The views of a scene show one set of named points, each view turned or mirrored, and shifted as a whole, with a little noise and some points left out.
In the rows, 128 means zero.

Scene 1
View 1
j503: [137 127 146 140 147 134 165 128 146 114 110 100 159  99 119 118  79 146
  84 145 141  99 126 112 165 132  96 149 125 116 144 139 113 118 162 120
 150 140 158 119 116 138]
j521: [132 169 138 115 138 140 159 163 138 127 122 126 136 123 112 131 130 138
 142 157 125  89 144 114 161 119 163 122 149 139 140 124 114 116 126 153
 133 159 160 107  90 148]
j199: [165 130 118 146 143 115 173 152 154 100 118 101 154 105 102 125  81 140
  92 139 124 117 145  99 160 147  99 157 129 117 169 132 107 100 176 102
 143 129 156 125 126 149]
j693: [140 143 142 113 142 131 184 147 118 118 110 119 162 116 137 103 103 160
  94 151 123  92 127 120 166  94 109 148 130 114 134 141 116 148 141 140
 135 138 158  99  87 157]
j203: [184 121 143 142 150  97 180 171 169 108 105  89 156  84 125 131  47 165
  78 144 153 136 148  93 157 158  99 176 122 113 170 156  86 112 200 103
 137 134 149 107 119 171]
j292: [170 143  97 136 136 113 183 164 134  96 126 115 155 126  96 115 108 136
 103 138  98 112 150 103 161 126 108 154 134 115 171 121 113 107 160 106
 133 123 159 122 116 155]
j23: [146 147 122 134 139 131 165 149 142 109 123 114 149 118 101 124 109 134
 114 145 119  99 142 109 162 130 122 139 137 125 155 123 116 106 149 123
 141 140 159 122 113 142]
j270: [111 146 166 131 147 154 141 128 155 132 111 107 142  99 117 135  99 139
 119 157 156  84 126 115 162 136 138 121 137 136 131 134 116 110 140 146
 153 166 158 116 108 127]
j981: [152 162 111 132 135 129 160 170 147 109 132 122 134 127  88 135 129 125
 140 147 110 103 155 102 158 140 150 130 148 136 163 112 114  92 143 127
 133 146 161 124 111 147]
j303: [148 135 127 139 142 128 166 142 146 108 118 106 153 110 106 122  93 139
 100 143 126 104 138 107 162 135 108 145 130 120 156 130 114 107 159 116
 144 137 157 123 117 142]
j185: [139 142 125 132 140 134 169 141 134 110 119 114 156 118 110 115 106 139
 103 146 119  95 134 113 165 119 111 140 133 120 149 127 118 116 147 125
 143 137 160 119 109 141]
j249: [146 152 138 116 141 127 177 161 131 119 115 120 151 116 126 116 109 153
 111 152 124  98 138 114 163 110 130 143 137 124 142 136 111 133 142 141
 131 144 158 101  90 159]
j17: [182 138  98 130 137 102 198 172 126  94 122 116 162 123 111 105  99 149
  90 137  96 119 150 104 163 116  96 167 129 107 171 130 108 123 167 105
 127 114 157 113 108 170]
j683: [153 150 127 128 140 123 171 164 143 113 120 116 146 115 110 125 107 142
 117 147 123 106 146 106 159 131 132 141 138 127 156 128 109 113 152 128
 134 143 158 112 104 155]
j165: [152 164 118 138 137 128 152 173 163 113 131 116 129 118  85 148 122 121
 147 147 123 107 158  99 155 157 162 126 150 143 166 113 108  81 149 126
 136 154 159 125 117 145]
j64: [113 143 131 151 142 157 136 115 154 114 125 107 144 113  83 133 112 112
 121 146 132  81 129 112 164 147 123 117 137 133 146 112 129  84 139 122
 161 151 164 141 133 107]
j477: [141 148 117 142 139 135 158 146 148 107 127 114 144 120  89 129 114 125
 121 144 117  97 143 107 161 139 126 133 139 129 159 117 119  94 148 119
 145 142 161 131 122 134]
j130: [ 98 155 150 125 141 165 145 117 133 127 119 120 146 118 111 121 125 130
 124 155 133  67 118 124 167 111 135 112 139 133 124 121 131 118 117 152
 152 159 164 120 101 119]
j119: [140 182 109 106 130 136 171 177 117 117 134 142 135 146 101 120 162 129
 156 152  92  85 152 118 161  99 169 119 156 138 146 110 124 119 111 154
 122 149 163 108  82 156]
j831: [193 142  97 144 138  95 184 187 156  94 127 107 146 115  92 131  92 138
 108 136 109 134 165  90 155 154 118 165 135 120 187 127  97  90 182  97
 129 126 155 121 124 168]
j725: [142 140 143 123 144 130 173 147 135 117 111 112 156 109 127 114  94 153
  97 151 132  98 131 114 165 115 113 148 129 118 143 140 111 131 151 132
 139 141 156 106  99 152]
View 2
j292: [139 131 129 115 119 108  98 125 123  89 171  99  98 128 122 147 159 128
 126 117 128 166 144 136 134 156 147 115 107 126 108 124 126 147 169  78
  99 146  95 168 139 153]
j23: [127 126 125 122 119 118 114 126 125  99 162 112 109 122 117 145 141 131
 118 126 133 148 145 140 112 156 131 109 125 131 106 134 132 124 166  85
 103 129 103 140 130 135]
j503: [125 127 145 108 120 110 121 112 131 104 181 104 108 125 108 165 118 144
 100 124 137 132 145 152 138 175 119 117 145 119 100 121 151 126 154  62
 111 110 107 132 139 116]
j119: [130 116  95 159 142 138 120 159 122 101 104 140 100 132 141 122 153 115
 141 102 123 157 121 128  86 116 134 116 104 139  99 165 129 102 189 133
  99 136  85 145 108 149]
j203: [155 149 182  92  90 116 114  97 132  68 191  86  85 147 117 146 127 165
  74 150 146 166 150 156 163 171 127 108 129 103 132 106 161 163 159  57
  86 124 124 160 156 112]
j17: [147 133 142 111 124 104  97 122 127  82 168  94  83 141 127 151 154 132
 121 105 127 171 136 136 158 157 146 128 104 112 105 116 139 158 169  73
  98 146  90 183 147 155]
j521: [128 122 116 146 127 141 131 143 125  99 121 136 106 130 131 127 131 133
 115 123 135 146 129 139  90 132 119 108 124 134 108 158 142 100 179 120
 100 118 102 127 114 122]
j981: [131 128 114 133 110 128 111 136 120  92 150 119 111 121 123 125 157 126
 125 138 135 160 148 133  86 139 140  95 111 141 119 149 118 123 177 107
  93 142 108 142 123 141]
j270: [116 121 130 129 117 132 139 125 129 112 154 128 121 118 110 148 109 143
  98 138 141 120 143 152  94 158 106 102 155 134 105 146 149  95 160  92
 109  97 116 101 120  98]
j725: [134 126 142 121 129 118 123 125 132  99 153 113  96 137 122 156 120 143
 103 111 133 142 131 149 139 158 118 126 135 114  99 131 157 122 164  81
 107 111  98 142 133 121]
j249: [136 125 134 132 133 127 125 134 130  96 135 123  92 141 130 143 126 139
 109 108 131 148 125 144 130 143 121 125 126 117 100 139 156 118 173  97
 102 116  95 144 127 125]
j303: [128 128 136 114 116 113 113 119 127  98 176 104 108 123 112 154 135 136
 111 128 135 145 147 146 126 165 131 111 130 127 107 126 137 131 161  73
 105 125 106 141 136 128]
j199: [136 136 147 102 105 108 105 111 127  89 190  93 104 126 111 152 143 141
 106 137 137 156 154 146 137 171 137 107 124 123 117 117 134 148 159  64
  98 135 111 154 146 133]
j683: [137 130 134 126 118 126 117 128 126  90 152 115  99 133 125 137 139 137
 111 127 135 155 139 141 119 148 129 110 121 125 112 137 141 127 171  94
  96 127 105 146 131 129]
j130: [105 110 104 141 140 128 135 138 129 127 140 135 126 112 113 156 115 127
 122 111 130 114 136 144  88 152 111 114 149 140  86 154 139  83 163  98
 121 101  97 103 110 115]
j693: [134 121 137 128 145 118 126 132 135 103 138 119  88 143 129 158 116 139
 109  89 128 139 119 147 151 151 117 140 133 109  85 132 166 117 168  85
 112 110  86 147 132 126]
j831: [152 144 147 106  94 113  94 115 121  68 182  89  93 134 122 130 168 138
 111 146 138 182 154 137 133 155 152  99  99 124 133 120 125 165 171  77
  82 155 112 176 148 149]
j185: [126 122 125 121 128 113 115 127 128 106 163 111 106 124 116 156 133 132
 118 113 131 142 139 142 125 159 129 118 129 127  97 132 139 122 165  80
 110 123  96 141 132 134]
View 3
j64: [138 118 125 121 180 138 120 135 151 129 133 105 115  96 102 142 122 126
  95  97 163  99 102 146  99 118 103 107 154 110 121 126 140  87 142 163
 124 128 107 111 163  94]
j270: [146 142 106 109 181 143 122 118 145 119 112 104 118 123  95 139 127 132
 129  99 152 117 114 130  92 123 131 107 133 121 131 123 121  99 139 157
 139 159 141 107 145 102]
j725: [167 147  96 126 145 124 116 109 115 126 109 129 117 148  87 134 116 128
 107 111 151 123 128 131  92 119 112 110 151 125 141  98 128 131 149 170
 152 143 143 133 120 134]
j185: [163 133 105 130 144 122 116 122 120 134 115 131 116 130  94 136 117 125
  94 109 154 114 120 139  99 117 101 111 158 117 134 102 138 122 150 173
 144 127 124 130 130 126]
j23: [160 130 107 133 152 126 110 129 124 134 116 128 121 122  91 134 112 122
  93 111 156 112 122 145 117 107  93 118 163 116 132  97 146 120 141 170
 141 120 121 115 132 114]
j203: [158 163  91 149 183 144 105  72  96 105 148  94 134 171  49 127  69 117
  85 135 174 128 149 153 108  94  83 103 193 134 156  63 126 147 145 164
 148 151 167 125 105 143]
j119: [179 123  95 118 113 112 102 169 130 159  55 171 124 105 114 131 143 123
 128 103 122 121 123 130 152 107 108 149 125 108 125  99 162 123 122 166
 155 104 113  84 118  91]
j521: [165 138  96 113 147 129 109 142 134 138  78 138 124 118 102 134 132 126
 135 103 135 122 124 129 130 110 122 133 127 115 131 106 142 116 126 159
 150 133 134  88 126  95]
j17: [180 136  96 151 123 112 104 113  93 138 119 145 123 151  78 128  95 116
  68 127 157 121 137 148 117 100  72 118 185 122 144  68 152 152 150 180
 153 109 127 139 105 147]
j693: [177 148  92 122 124 115 119 111 109 133  95 146 110 154  95 135 126 131
 112 108 142 128 128 122  84 126 120 111 141 124 141 100 126 137 155 175
 159 142 141 143 113 143]
j165: [151 129 106 130 175 140 101 141 137 133 106 117 135 105  86 131 107 116
 109 113 151 112 124 151 155  90  90 135 159 112 130  90 157 110 118 156
 135 119 126  72 132  82]
j981: [159 127 105 132 155 130 102 144 131 140 101 131 131 108  93 132 112 119
 103 112 148 113 124 148 147  96  88 133 158 112 130  92 159 116 125 164
 139 111 119  86 129  93]
j130: [154 129 111 104 152 127 126 139 149 134  95 130 108 110 115 143 147 135
 127  88 143 111 104 123  87 134 134 112 120 113 123 135 129  95 144 165
 140 142 119 118 151 101]
j831: [164 136 100 156 160 130  95 114 101 129 133 121 138 137  64 125  77 109
  69 133 165 118 142 163 148  80  58 124 199 121 143  57 159 142 134 169
 142 108 131 105 108 122]
j199: [155 137 107 145 167 132 108 104 110 122 143 111 126 139  71 132  89 117
  73 122 170 113 131 154 110 100  78 107 187 122 141  81 141 130 147 171
 138 126 131 127 124 130]
j292: [169 128 103 147 137 117 103 125 107 139 121 139 124 131  84 130 100 117
  73 120 157 114 129 151 123  99  73 119 181 117 137  79 155 135 145 176
 145 106 118 125 118 130]
j477: [153 125 112 132 161 130 111 133 132 134 121 122 123 112  93 135 111 121
  91 108 157 107 117 148 120 106  91 118 164 114 129 102 148 112 137 166
 134 118 115 109 139 105]
j683: [164 140  99 131 152 129 107 121 119 132 106 129 126 133  85 132 110 123
 105 115 150 120 130 140 123 105  99 122 157 120 138  89 143 128 136 166
 148 129 135 108 119 115]
j249: [173 146  92 123 136 121 111 120 115 134  91 142 120 143  93 132 122 126
 117 111 142 126 130 130 108 115 115 121 141 122 139  94 135 133 142 168
 156 138 142 119 114 126]
View 4
j203: [136  98 127 160 106 169 160 171 112 137  72 128 135 168  80 130 170 142
 186 150 174 128 145 122 170 124  74 144 108 184 112  90 164 113  86 194
 141 148 166 177 134  85]
j270: [111 103 117 140 141 159 139 133 111 119 120 150 130 160 117 149 145 127
 133  96 115 126 122 130 183 147  99 131 147 157 131 123 135 164  86 174
 131 132  79 117 130 116]
j165: [117  73 140 125 159 156 136 152 121 150 125 139 119 183  83 169 131 120
 138 146  89 160 122 139 151 116 101 133 110 177 104 126 133 158 124 170
 109 129 129 115 143 118]
j693: [103 102 122 120 133 140 156 155 109 126  93 113 152 160 119 113 172 149
 177 110 123 125 148 123 187 168 101 106 131 139 118 119 116 106 122 165
 153 110  91 149 138 112]
j292: [133  76 134 119 146 120 148 168 129 159 106 106 146 168  90 146 160 144
 180 138 121 161 138 126 159 133  93 118 102 157 112 122 134 104 144 169
 118 133 144 148 143  97]
j683: [114  86 133 125 143 149 147 156 116 141 105 124 136 173  96 140 153 134
 162 133 110 145 137 130 166 138  99 122 116 161 109 119 127 128 122 169
 131 123 121 136 139 112]
j199: [144  87 128 142 133 132 147 164 127 151 101 121 142 163  90 149 161 140
 175 132 148 148 132 123 164 127  82 133 108 168 123 111 153 117 114 182
 119 149 147 153 136  87]
j503: [133 102 116 144 129 135 146 151 120 133 103 128 146 153 111 138 163 142
 167 102 150 130 130 121 182 148  86 128 131 155 136 113 148 124  98 179
 132 145 111 147 131  93]
j119: [ 85  72 143  88 172 141 141 151 115 144 124 115 134 184 104 141 142 130
 147 137  50 160 139 139 162 149 124  98 117 144  93 143  87 133 162 147
 129  91  89 108 151 141]
j303: [133  89 124 134 139 133 145 155 124 143 109 124 141 161 102 147 157 139
 166 118 133 144 130 126 170 138  90 126 120 159 126 117 142 124 115 176
 123 140 123 142 135  98]
j725: [113  98 122 131 133 145 151 153 112 130  98 122 144 161 110 126 166 143
 170 114 130 130 141 125 182 154  95 118 129 151 120 115 128 118 112 171
 143 123 105 147 136 106]
j521: [ 90  87 134 112 155 160 141 146 110 130 117 134 128 177 106 142 142 126
 140 126  77 141 133 135 169 146 113 115 129 156 104 130 108 149 124 160
 134 107  89 113 141 132]
j17: [131  80 135 120 136 122 157 175 124 157  90  97 152 168  90 130 171 151
 196 145 134 153 149 123 164 141  91 114  98 155 106 114 132  84 146 171
 131 127 150 165 144  95]
j185: [124  89 124 126 142 129 144 153 123 142 110 121 144 161 107 142 159 140
 165 115 122 143 132 125 173 145  96 118 123 151 124 122 131 122 123 169
 127 131 111 138 137 104]
j831: [139  71 142 133 139 142 151 177 127 164  94 114 134 179  70 152 155 137
 180 166 131 165 139 128 147 111  85 133  88 180  99 109 148 111 133 181
 116 141 176 158 143  93]
j130: [105  98 116 120 157 132 134 130 119 125 134 137 140 157 130 147 147 131
 134  81  95 134 121 130 185 161 110 113 150 137 136 138 117 154 112 159
 126 121  58 105 134 123]
j477: [131  81 129 126 155 128 136 151 130 151 125 128 136 165 100 162 145 132
 151 119 110 156 122 131 162 131  96 125 116 160 123 129 136 140 126 170
 111 138 118 123 138 106]
j64: [139  87 119 134 159 119 126 136 134 146 143 141 135 156 113 176 139 128
 133  90 113 153 107 129 168 135  94 131 133 155 144 135 144 161 109 171
 101 149  95 108 132 102]

In a view up to two points have been moved. Name them for each view, in the order of its rows, or write none.
view 1 | none
view 2 | none
view 3 | j23, j119
view 4 | j185

Scene 2
View 1
j880: [142 110 118 153 117  92 129 163 133 142 140 145 156 112 124 150 123 127
 172  83 168 167 110 122 103 157 153 129  96 117 116 135 117  91 122 123
 157 148 110  56  98  97]
j107: [117 149 146 111 130 165 150 151  92 111 118 131 136 150  78  77 179 158
 130 125 106 123 126 126 116 112 146 174  62  92  87 111  85 144 104 132
 124  94 114 137 126 144]
j465: [105 145 132 124 135 111 140 122 126 134 128 114 133 137 100 120 148 141
 147  95 105 143 130 137 112 132 148 121 100 109 111 138 131 115 133 121
 144 116 105 117  97 124]
j397: [110 146 121 118 113 104 131 119 123 124 111 130 111 123  90 123 150 154
 145  78 107 160 134 133 122 134 168 126  87 117 115 130 136  89 139 115
 142 112 107 105  89 116]
j177: [116 147 132 129 127 101 137 127 120 138 133 124 135 130 107 124 146 150
 148  83 108 153 127 139 109 137 157 129  88 111 107 135 131 106 138 118
 141 117 109 113  90 123]
j183: [114 104 113 119 124 149 136 158 138  97 104 134 122 133  70 114 152 118
 159 126 153 138 122  98 125 130 141 127 109 110 121 130  97 108  99 135
 156 123 102  69 128 107]
j791: [ 93 131 119 115 136 119 137 119 143 115 111 113 115 138  80 120 149 129
 151 106 111 142 134 121 124 130 145 104 120 115 125 144 132 107 128 124
 152 117  98 100 104 116]
j349: [123 156 150 133 135 117 147 138 100 146 145 124 157 140 116 110 154 158
 143  95 105 139 121 146 102 133 148 153  69 100  90 127 113 132 127 122
 131 111 114 135 101 138]
j264: [103 152 146 128 155 113 150 120 123 148 144 103 155 150 113 113 147 141
 149 104  94 130 125 145 103 131 135 120 100 103 104 143 127 137 133 123
 143 113 106 136 100 138]
j13: [119 109 114 146 134  92 133 142 152 137 134 123 145 122 114 153 120 112
 175  89 154 157 117 119 107 153 143  97 125 120 127 150 133  90 128 123
 167 146 101  61  97  96]
j965: [124 149 137 128 121 112 138 137 107 137 132 134 139 128 108 117 152 160
 144  85 110 150 126 140 108 135 161 150  72 108  96 124 120 112 131 118
 133 113 113 118  94 127]
j902: [106 123 127 134 149 109 142 136 144 135 134 108 149 140 106 131 133 118
 164 108 129 139 121 125 107 139 132 101 124 111 119 148 125 117 125 128
 161 131 101  92 106 115]
j448: [ 97 165 149 107 144 144 152 119 104 125 125 108 133 158  86  84 174 160
 128 117  76 121 135 141 116 113 143 146  80  96  93 126 112 146 124 125
 127  91 107 159 111 150]
j626: [127 115 123 127 120 142 136 163 124 108 115 140 135 131  84 113 153 130
 156 115 150 144 119 108 118 132 148 144  92 106 109 124  94 111 103 132
 148 122 109  78 122 114]
j964: [110 184 144 100 110 132 139 114  83 120 109 132 107 138  80  84 183 190
 115  83  67 145 143 147 123 114 177 172  45 103  89 109 122 117 140 113
 110  80 115 161  93 146]
j654: [104 137 134 110 134 154 145 139 116 108 113 121 127 150  73  91 169 142
 140 126 110 125 128 121 119 115 140 143  89  99 103 126 100 134 110 131
 137 102 106 120 124 134]
View 2
j654: [ 61 122 114  97 118 135 139  88  98 138 117 128 110 134 113 114 103 142
 122 163 147  94 156 129  98 149 107 160 108 137 164 123 111 138 109 120
 140 132 131 125 104 167]
j13: [125 137 154 122 150 126 117 166 104 141  84  91 150 138 144 126 107 115
  96 134 116 134 158 114 171 122 133 196 126 166 167  93  92 127 147 185
 133 159 185 118 130 125]
j264: [ 82 103 108 110 111 134 143  98 110 147 110 117 120 147 103 122 130 124
 138 138 150 130 130 155 136 126 106 169 113 122 172  98 118 121 125 149
 148 130 145  92 116 126]
j626: [ 76 143 135  98 133 133 132 134  96 140 111 114 127 134 133 104  96 140
 106 163 125 105 179  99 125 149 121 169 116 162 155 114  92 144 124 126
 130 144 153 142 106 164]
j349: [ 66 105  99 101 103 133 152 125 111 153 123 109 115 152 105 101 141 129
 151 144 136 139 145 141 140 129 102 155 123 128 154 114 112 131 125 111
 150 124 138 109 107 127]
j448: [ 53  97  89 100 103 135 151  73 106 140 120 130 100 141  97 118 125 137
 146 153 156 107 133 157  96 137  94 151 110 117 164 132 124 129 101 110
 156 120 118 102 105 152]
j465: [ 94 109 118 114 128 130 132 115 107 138  97 111 124 137 120 128 120 124
 124 139 136 120 135 147 131 124 113 175 120 137 168 122 115 123 119 154
 151 138 146 101 122 134]
j791: [100 118 130 117 143 131 121 109  99 129  87 115 123 127 129 140 102 126
 104 143 135 100 140 139 115 131 119 183 115 147 174 131 111 125 114 166
 149 148 149 108 125 150]
j965: [ 77 109 104 107 117 129 142 144 108 145 109 102 116 141 118 107 133 126
 139 142 122 133 146 137 138 125 105 160 133 143 149 138 109 132 120 114
 155 128 141 115 112 132]
View 3
j465: [109 117 154 105 135 124 121 130 153 133 139 103 131 108 129 120 131 156
 136 126 114 153 118 138 137 130 133 132 152 112 118 137 152 109 108 148
 118 126 105 137 122 119]
j397: [ 92 105 137 107 140 124 128 121 149 133 127  95 107  93 137 102 116 159
 145 129 127 161 108 136 141 131 119 146 159 111 115 139 143  84  99 143
 113 141 102 136 112  99]
j264: [121 131 171  99 135 120 120 137 159 136 159 107 156 109 119 134 143 153
 130 124  93 148 127 144 143 125 142 121 150 120 116 135 158 118 112 156
 121 111 120 136 135 130]
j964: [ 93 152 146  72 149 124 160 127 141 155 171  93 126  16 133 132  96 157
 146 157  97 169  87 176 176 137 124 140 128 127 104 152 136  45 105 146
 130 106 129 131 116  89]
j177: [116 111 151 105 138 123 135 124 156 128 140  99 129 105 121 107 137 152
 136 115 118 162 114 137 136 122 118 128 165 116 117 134 138  94 110 146
 119 136 105 140 119 115]
j183: [134 107 130 121 115 151 124 144 130 144 114 107  98 117 153 118 114 149
 133 111 153 156  96 146 114 163 128 133 128  80 128 147 166 142 140 102
 122 136  48 156 102 140]
j448: [114 158 166  83 135 129 130 143 146 154 175 106 150  57 133 155 113 157
 134 146  89 152 104 170 161 147 150 126 116 118 113 151 162  99 118 144
 131  88 119 135 128 121]
j791: [ 99 111 145 114 130 128 107 133 146 138 123 104 111 114 145 119 114 161
 140 132 126 148 114 133 134 144 143 145 140  98 121 142 168 120 106 137
 111 129  86 137 118 116]
j654: [124 142 150  94 128 139 133 146 135 154 153 108 127  70 142 142 109 154
 134 136 116 156  96 166 143 157 139 132 116 100 118 152 165 113 130 124
 130 106  88 147 116 129]
j626: [141 112 136 112 122 149 141 141 135 142 128 105 109 103 141 116 122 145
 132 106 145 163  92 153 119 151 115 125 136  90 125 145 151 125 145 108
 128 136  62 161 103 139]
j902: [124 104 157 120 126 128 106 135 155 128 127 109 133 147 128 115 143 153
 128 108 125 147 129 125 118 133 136 127 158 102 125 132 163 142 118 140
 114 133  87 144 125 137]
j880: [144  78 136 124 132 135 144 122 154 118 113 100 114 144 117  80 157 140
 131  77 151 168 116 123 104 116  91 119 187 101 126 126 127 117 131 124
 118 168  74 157 108 133]
j107: [141 157 153  82 131 146 157 148 133 161 171 106 136  42 135 150 110 147
 132 131 109 164  83 186 151 156 131 119 109 106 116 155 153 102 145 117
 142  96  93 152 114 132]
View 4
j902: [159 124 130 118 113 140 140 121  86 140 104 130 131 134 165 127 112 111
 126 102 161 125 122 135 107 114 154 131 155 108 139 133 109 145 147 166
 130 112 122 163 155 136]
j107: [126 150 128 152 123 142 128 126 101 122 147 106 127 112 201 136 164 144
 168 136 190 108 111  84  71 112 119 148 103  75  97  83 172 118 163 149
 145 136 160 127  98 128]
j264: [164 120 134 126 124 147 142 152  93 121 132 119 124 121 164 109 127 137
 147 133 172 134 127 147  83 119 135 139 137 104 119 128 136 128 170 171
 145 100 144 147 132 147]
j448: [150 135 129 141 132 154 139 152 102 109 154 100 131 107 200 120 162 154
 169 157 193 119 123 118  67 127 129 137 118  81 107 116 160 115 172 169
 147 112 154 123 108 145]
j626: [128 146 122 140 106 132 130  98  97 147 107 125 129 136 187 148 133 112
 142  96 160 111 110  85 109 107 136 144 130  89 125  91 134 146 134 139
 128 152 129 145 138 123]
j880: [144 127 122 127  98 119 137 116 101 155  84 148 112 161 139 118  90  97
 126  80 118 136 117 123 132 100 126 157 147 115 140  92 108 160 125 129
 132 155 115 158 170 135]
j177: [157 126 122 130 117 137 143 147 109 129 117 125 117 140 163 107 119 129
 149 127 140 138 129 131 108 122 121 148 137 103 132 110 127 141 147 147
 143 135 124 131 150 150]
j183: [129 148 118 134 105 134 131  84  90 151  98 123 140 134 202 163 136 107
 134  92 167 102 110  79 115 113 155 129 143  83 138 106 121 149 126 149
 119 148 118 151 144 118]
j654: [137 144 127 140 121 144 133 117  96 126 133 107 136 115 205 144 156 134
 155 129 187 107 115  94  83 120 140 135 125  80 115 107 149 126 156 161
 137 127 142 136 116 130]
j397: [160 134 108 130 116 142 146 147 121 123 114 113 129 142 186 115 134 138
 154 142 136 132 135 116 118 141 124 141 141  90 144 116 118 146 135 147
 137 150 109 110 160 158]
j964: [150 145 110 151 130 149 142 175 134  99 156  93 122 122 206 104 172 173
 189 183 160 131 133 103  84 144  94 154 104  72 110  91 166 119 158 143
 154 150 139  81 116 165]
j349: [151 128 134 138 122 137 136 156 103 122 135 122 112 129 159 102 128 137
 160 134 159 135 122 131  84 109 111 158 120 100 106  96 152 127 166 150
 151 123 151 135 123 144]
j465: [160 127 123 128 119 144 144 142 103 125 120 118 127 131 177 116 130 133
 147 130 156 130 130 130 102 127 134 138 141  98 133 124 124 138 150 161
 139 123 124 132 147 150]
j13: [157 123 123 116 103 130 142 115  93 153  83 142 127 153 152 126  95  99
 118  87 131 133 124 134 132 114 149 137 164 114 154 125  92 161 127 152
 125 132 105 161 180 137]
j965: [149 130 122 138 117 135 140 152 114 124 126 121 114 138 167 106 129 137
 160 133 144 136 126 120 102 119 111 157 125  97 122  95 141 136 150 140
 147 142 134 124 138 149]

In a view up to two points have been moved. Name them for each view, in the order of its rows, or write none.
view 1 | j177
view 2 | j13, j465
view 3 | j791, j654
view 4 | none
